The views of a scene show one set of named points, each view turned or mirrored, shifted and resized as a whole, with a little noise and some points left out.
(in the rows, 128 means zero)

Scene 1
View 1
<187>: [174  79 181 126 207 115 137  83 142  80]
<136>: [151 105 168 164 190  96 132  74 126 104]
<8>: [148  84 169 114 155 143 178 103 138  80]
<214>: [167  79 174 108 185 117 155  84 149  75]
<175>: [133  91 127  59 123 170  97 121 158 148]
<50>: [132 101 141 105 137 147 140 103 141 122]
<137>: [113 113 124 104 104 148 139 115 142 145]
<152>: [124 102 142 110 118 150 170 109 137 112]
<23>: [118 104 146 124 136 151 145 104 123 134]
<88>: [145  92 142 100 148 114 120  96 157 106]
<109>: [152  87 145 109 148  88 140  87 162  73]
<130>: [164  79 181 112 204 152 130  91 127 112]
<171>: [154  80 149  87 149 127 155 103 160  79]
View 2
<187>: [ 74 127 175  85  82  85 152 113 131 154]
<50>: [109  96 122 154 117 111 129 134 136 151]
<8>: [ 86 120 149 144  83 100 136 141 103 131]
<88>: [ 95  84 129 120 104  98 119 131 144 164]
<109>: [ 80  83 134  99  77  91 106 129 134 142]
<175>: [123  77 109 165 145 121 120 158 139 199]
<171>: [ 83  96 139 123  85 101 118 156 113 156]
<130>: [ 93 136 173 126 111 101 166 121 134 175]
<152>: [113  98 119 167 121 105 129 129 133 144]
<23>: [112 105 122 166 122 101 141 117 138 131]
<136>: [ 88 117 147 106  94  75 151  76 156 121]
View 3
<137>: [ 97 126 131 126  82 151 110 143 135 163]
<130>: [114 132 151 166 151 191 155 142 141  94]
<109>: [ 80  85 153 165 131 124 171 127 130 120]
<175>: [110 112 130 140  97 185 128 160 142 152]
<8>: [ 82 140 169 161 121 144 118 120 140 133]
<88>: [ 92  92 144 157 116 151 156 142 137 135]
<50>: [100 126 141 144 109 162 129 142 137 140]
<214>: [ 88 110 166 177 152 149 163 126 133  99]
<187>: [100 109 156 177 164 157 177 128 133  77]
<152>: [100 134 138 135 108 156 121 140 134 137]
<171>: [ 74 110 169 176 130 148 146 129 142 130]
<23>: [107 144 136 126 108 151 119 136 130 127]
View 4
<152>: [118 163 126 126 112 117 121 157 116 143]
<214>: [169 137 143 127 146 125 146 139 115 147]
<50>: [123 169 126 125 112 118 127 148 119 147]
<130>: [161 175 156 122 149 101 151 156 108 137]
<109>: [146 130 137 134 134 143 135 123 130 152]
<137>: [ 98 169 111 121  92 125 110 150 123 152]
<23>: [120 165 128 127 113 117 116 165 110 140]
<171>: [152 142 118 117 124 126 149 130 119 152]
<88>: [137 141 144 137 130 142 132 123 135 149]
<8>: [157 134 116 117 128 118 140 157 102 142]
<136>: [150 139 168 149 156 129 109 160 116 134]
<187>: [178 139 159 132 163 120 148 142 114 140]
<175>: [105 202 116 118  96 116 145 130 134 162]
View 5
<130>: [103 125 105 119 133 110 117 129 116  98]
<214>: [123 119 124 129 120 136 125 122 110 117]
<23>: [121 153 118 104 143 112 139 168  91 104]
<109>: [139 124 138 131 113 144 126 127 104 128]
<50>: [119 145 114 107 150 121 140 161  95 122]
<171>: [121 123 115 122 132 148 138 137  93 129]
<88>: [125 135 122 114 143 134 132 146 112 141]
<136>: [141 140 143 122 113 105 110 141 131 104]
<152>: [119 151 117 105 150 115 140 164  91 117]
<8>: [121 129 122 125 119 136 138 142  79 104]
<187>: [124 118 127 132 115 124 114 113 126 109]
<137>: [124 160 116  94 160 119 151 180  85 129]
View 6
<130>: [112 106 141 104 131 127 132 127 147 135]
<50>: [130 129 137 134 109 131 142 134 106 110]
<137>: [145 131 137 144 101 134 148 138  79  96]
<175>: [148 120 130 141  69 145 128 132 104 117]
<152>: [132 123 139 133 118 130 145 137  99 108]
<214>: [ 97 147 134 112 129 111 144 128 150 125]
<8>: [106 148 142 117 133 108 134 145 116 120]
<88>: [121 142 129 134 101 129 150 121 129 110]
<23>: [137 127 137 145 115 131 157 136  86  95]
<171>: [109 159 131 123 105 111 135 136 128 121]
<136>: [103 124 143 118 155 123 179 116 140 102]

In a view up to two points have been moved. Name them for each view, in the order of its rows, or write -.
view 1 -> <152>
view 2 -> -
view 3 -> <175>, <8>
view 4 -> <88>
view 5 -> <109>
view 6 -> <23>
